A landscape with many valleys, sampled at points; each row gives a point and its height.
A ball rolls from a point to the lowest of its 4 nearest points, and stops where none of them is lower. Distance is the straight distance between rows; heights are no part of it.
Govuf h=5.09: [ -9 -29  14  -4  21  -2 -16  -5  13   8   0  13]
tun h=3.90: [ -4 -17  17  -5   7  -6 -10   0   8   3  -9   1]
Naf h=2.80: [-14   8  -9  12  18   9  10   1  12  -2  29   5]
rar h=1.91: [ 11   5 -19 -33 -28  -2 -20  11 -46   3 -16  -8]
Bifar h=4.20: [-18 -28  10 -13  16 -11 -19   0  14  13 -10  12]
lus h=6.21: [-11 -13   4 -20  -4 -16 -13   5  -1  11 -24   2]
zirom h=5.63: [ -2  35 -31 -16 -33  -5   6   6 -28   5  -4 -18]
valaz h=3.46: [ 17  23  -4  -7 -33  -4   7   3 -25  -6 -19 -18]
Bonog h=1.94: [ 12 -32  20  12  19  10 -13  -8  11  -4   1  14]
ker h=5.15: [-20  -2  -2  -5  11  -7  -1   2  11   6   5   0]
vanul h=2.15: [ 24 -24  25  20  10  14  -5 -10  12 -10   3   3]
kobu h=2.10: [-4 -3 12  4  8  0  0 -1  9 -2  4 -3]
Kima h=1.08: [-23 -17   2 -14  15 -11 -12   3  13  11  -3   7]
Limu h=0.86: [ 26 -24  12  29  16  17   4 -11  10  -9   9  24]
misu h=3.20: [ 15  34   0   5 -32  -1  21   3 -17 -13  -7 -27]
tiz h=5.16: [-28   6 -15  -5  11  -4   1   4  16   6  19   4]
Tolu h=0.99: [ 10  25   3   4 -23  -3  14   0  -9 -10 -10 -21]
Vesi h=5.79: [ 26   1  26  11 -16   5   0  -4   3 -14 -13 -17]
Kago h=5.72: [-14  17  -6   3  -1  -2  14   3   6  -3  13 -11]
Leto h=1.81: [  3 -13   6  16  22  11   2  -5  10  -1  16  14]
zoso h=8.50: [-27  10 -16 -15  -4 -14  -2   5   6  10   0  -3]
Ginu h=5.18: [-23 -25   0  -4  28  -2 -14   0  16  12   6  19]
guta h=5.62: [-15 -36   6  -4  33  -1 -18  -3  15  11   6  26]
Zuf h=0.45: [ 10   9  -1 -12 -26  -8  -2   5 -17  -2 -23 -10]
tuv h=3.82: [ 12  32 -13  -6 -31  -4  13   2 -24  -4 -10 -21]
zizaz h=4.40: [-23 -10  -5  -4  21  -1  -7   2  16   8  12  10]
tupa h=2.92: [ 3  2 10 16 10 11  7 -2  8 -8 15 -2]
Kuv h=1.52: [  9 -26  10  16  24  10  -2  -8   8  -3  10  22]
raso h=5.20: [ 30  -1  26   2 -23   0  -3   1  -2 -10 -26 -19]
Basat h=3.29: [ 26  10  -4 -15 -35  -2  -6   6 -36  -7 -25 -14]
ninam h=2.89: [-19  -5 -20   7  28   7   4   0  20  11  31  26]
pebo h=2.48: [  3 -10 -12  25  29  14  15  -9  12   5  23  35]
vagom h=8.81: [-22  23 -32 -19 -18 -13   2   5  -3  11   0  -8]
gora h=4.08: [-15 -13  10  -5  13  -5  -8   1   9   7  -4   2]
bukep h=7.41: [-12  30 -42 -24 -31  -9  -3   8 -23  14   0 -11]
Regi h=2.08: [11 -6  6 23 19 17  9 -7  9 -8 19 13]
pim h=4.13: [ 11   3  18  13   1   7   7  -5   5 -11   3 -11]
geki h=3.19: [  3 -12  20   4   7   1  -7  -2  10  -1  -1   0]
zad h=3.81: [  4  35   4  12 -16   4  24   0  -2 -16   5 -27]
Petum h=5.37: [ -4  15 -16 -18 -20 -13   0   6 -17   6 -15  -7]
mola h=7.18: [-10  25 -19  -9 -21 -10  10   4 -11   3  -6 -16]
dup h=4.17: [  7   2  -4 -21 -21 -13 -10   6 -22   5 -25  -5]
fezur h=2.60: [-17 -10 -13   6  29   6  -1  -2  14   8  24  22]
kulib h=2.21: [ -7  -1 -10  14  23  12   9  -4  12   0  26  16]
perin h=4.04: [ 17  -4  16  -8 -18  -9  -6   4  -7  -1 -29  -9]
kemu h=2.09: [ 29 -41  17  26  20  17  -9 -13  15 -10  -1  26]
pesi h=2.03: [ -7 -15   5   7  23   7  -2  -3  11   3  13  15]
saven h=4.07: [  1  18   7  16   3   8  16  -1   3 -11  17 -11]
Mab h=5.22: [ 24  11  16   0 -25  -2   4   2  -9 -10 -21 -18]
sud h=1.56: [ 12  15 -18 -23 -29  -6  -9   7 -40   1 -17 -12]
Karoz h=4.60: [-5  7  6 -1 -2 -4  5 -2  2 -4 -3 -9]
kuz h=7.26: [-11  11 -12 -16 -15 -13  -1   5  -6   7 -13  -7]
kezed h=2.34: [ 8  5 -3 25 18 17 15 -6  8 -7 27 13]

Call two points neighbours if one is among the 4 nearest of the other. Go from one point of each pair to the other, from neighbour to neighbour, staying as low as possible. Name the highest point that can't be avoided.
sud and Tolu => valaz
sud and kobu => saven
kobu and Limu => tupa
Kima and Limu => gora

For each start below, name the point where the ball stops.
kulib => Limu
saven => Limu
guta => Limu
Bonog => Limu
mola => Zuf
bukep => Zuf
Vesi => Zuf
